Points on a hilly landscape, in no order, each with its height.
From any point a climber steps to the highest of the 5 points nearest to it. It stops when none of these is higher. Distance is the straight distance between rows; heights are no part of it.
(646): [-30  46  23  13  14 -22  15 -44 -18   9]  height 58.7
(584): [  9  10  18 -23 -28  30 -12  -1 -15   3]  height 30.5
(462): [ 10  17  28 -23 -32  48  -8 -24 -16   9]  height 65.4
(433): [ -6   2  -9   9  14   1   4 -25   6  10]  height 36.4
(464): [ -4 -40 -32  -5  21 -32   1  18  -8   5]  height 57.7
(496): [ -8  -5  -7  23  23 -29  24 -33   6   8]  height 40.0
(548): [ -6 -12  -1  30  28 -51  26 -34   6  13]  height 36.2
(31): [  1 -10 -15   3  -1 -11  -5  45   2  -9]  height 51.4
(268): [ 17 -13 -14   6  -3  -5  -1  61  35 -23]  height 23.5
(574): [ -5  -6 -16  -6   8   2  -7  -2  -1  13]  height 32.4
(189): [ 10   8  13 -23 -22  24 -14   6 -12  -2]  height 35.4
(608): [  2  -2 -11 -10  -5   3 -10  32  -6  -5]  height 61.1
(576): [ -2 -41 -36  -2  23 -30   1   7  -4   7]  height 50.0
(155): [ -5 -11 -17 -10   2  -2 -11  33  -3  -2]  height 53.2
(630): [ 17  11  25 -28 -36  31  -5   8 -15  -5]  height 34.6
(166): [-18  29  14  19  13 -20  19 -40  -3   4]  height 47.3
(605): [  9 -43 -26  17  35 -49   9 -16   9   8]  height 33.9
(279): [  4 -23 -21  12   3 -16   1  61  17 -12]  height 52.1
(541): [  1  17  28   2 -17  36  -7 -42   0   9]  height 47.8
(423): [ 30 -11   6   0 -17  16  -4  47  26 -28]  height 8.0
(265): [-22  29  18  18   8  -1   9 -41   2   3]  height 57.3
(161): [  4  15  18 -12 -17  35 -11 -23  -6  10]  height 28.4
(661): [  2 -26 -12  29  30 -46  14 -29   8   9]  height 35.6
(598): [ -8 -23 -27  -9  17 -20  -1  16  -5   4]  height 25.6
(422): [-22  46  34  13   1   1   8 -51  -7  -2]  height 60.1
(373): [ -1 -18 -16 -10   5 -14  -5  44   2  -6]  height 61.6
(604): [  2  10   4  -9  -6  27 -17 -18  -3  11]  height 12.5
(664): [ 15  14  25 -26 -36  36  -4 -10 -19   4]  height 32.0
(4): [ 22   2  23 -18 -44  28   7  27  -1 -25]  height 34.3
(67): [ 17   1  18 -20 -33  18  -9  26  -6 -15]  height 38.3
(108): [ -2  -6 -15 -12   9   3 -15  16 -11   6]  height 45.3
(591): [-16  20   4  18  15   2  11 -32   6   8]  height 32.6
(517): [ 12  -4  18 -13 -26  12  -8  34   6 -19]  height 30.4
(493): [  1   3  -7 -13   1  15 -16  -1  -9   9]  height 27.5
(431): [  1  -5  -8  -9  -8  -1  -8  39   0 -11]  height 56.0
(247): [  0 -29 -29   7  25 -20   5 -18   1  12]  height 69.6
(379): [ -4  15  16   2  -8  32  -6 -33  -3   9]  height 39.7
(492): [ -7  16   8   9   7  20  -9 -33   4   9]  height 39.5
(394): [-25  54  29  10   4 -19   9 -55 -19   6]  height 58.8
(545): [-11  28  31   8  -6  28  -3 -46   2   1]  height 57.2
(365): [ -6  -9 -17  18  27 -19  18 -28   8  15]  height 43.6
(312): [-16  15  -2  20  20 -11  19 -30   7   6]  height 18.4
(527): [ -5 -15 -24  -9  18 -10   1   4  -4  10]  height 1.6
(518): [ -3 -31 -29  -4  12 -21   2  35  -7   1]  height 65.5
(170): [ 15  -9   1   3 -13   4  -1  58  17 -24]  height 11.9
(327): [ -6  -5 -16   1  17   3  -3 -13  -1  13]  height 30.7
(301): [ 19  14  26 -31 -48  35   2  12 -13 -12]  height 33.5
(274): [  6   7   6 -17 -12  27 -18 -11  -9  10]  height 15.2
(235): [-14   7  -2  30  22 -25  26 -37  -4   7]  height 26.2
(190): [-19  29  20  12   3  13   1 -43   5   3]  height 65.1
(519): [ -5 -30 -24  -3   6 -26   2  51   5  -3]  height 71.5
(336): [-27  30  13  16  14 -38  20 -45 -14  13]  height 55.7
(233): [ 28 -17 -12   8  -9  10  -4  53  36 -28]  height 14.3
(236): [ 10 -15 -16   3   1 -14  -1  57  21 -18]  height 33.2
(414): [  9  -1   6 -15 -13  12 -15  23  -8  -6]  height 48.3
(428): [ 17  -3  13  -5 -24  13  -4  42  11 -30]  height 18.6
(609): [  6 -39 -31   9  30 -35   7 -11  -4  10]  height 41.8
(426): [ -7   8  -3   1  10  14  -4 -25   3  12]  height 28.8
(594): [ 11  -1   9  -7 -20   7 -11  40   5 -16]  height 40.2

For each start below, name the point where the climber stops.
(394) | (190)
(630) | (608)
(235) | (190)
(431) | (519)
(236) | (519)
(604) | (190)
(584) | (608)
(496) | (247)
(301) | (608)
(155) | (519)
(4) | (608)

Two climbers start at each pair of points below. Name the first point that both come to, or write none.
(426) and (598) | none
(274) and (493) | (608)
(548) and (336) | none

Write out the way that a climber takes from each point below.
(464) | (518), (519)
(661) | (365), (247)
(268) | (279), (519)
(312) | (166), (646), (422), (190)
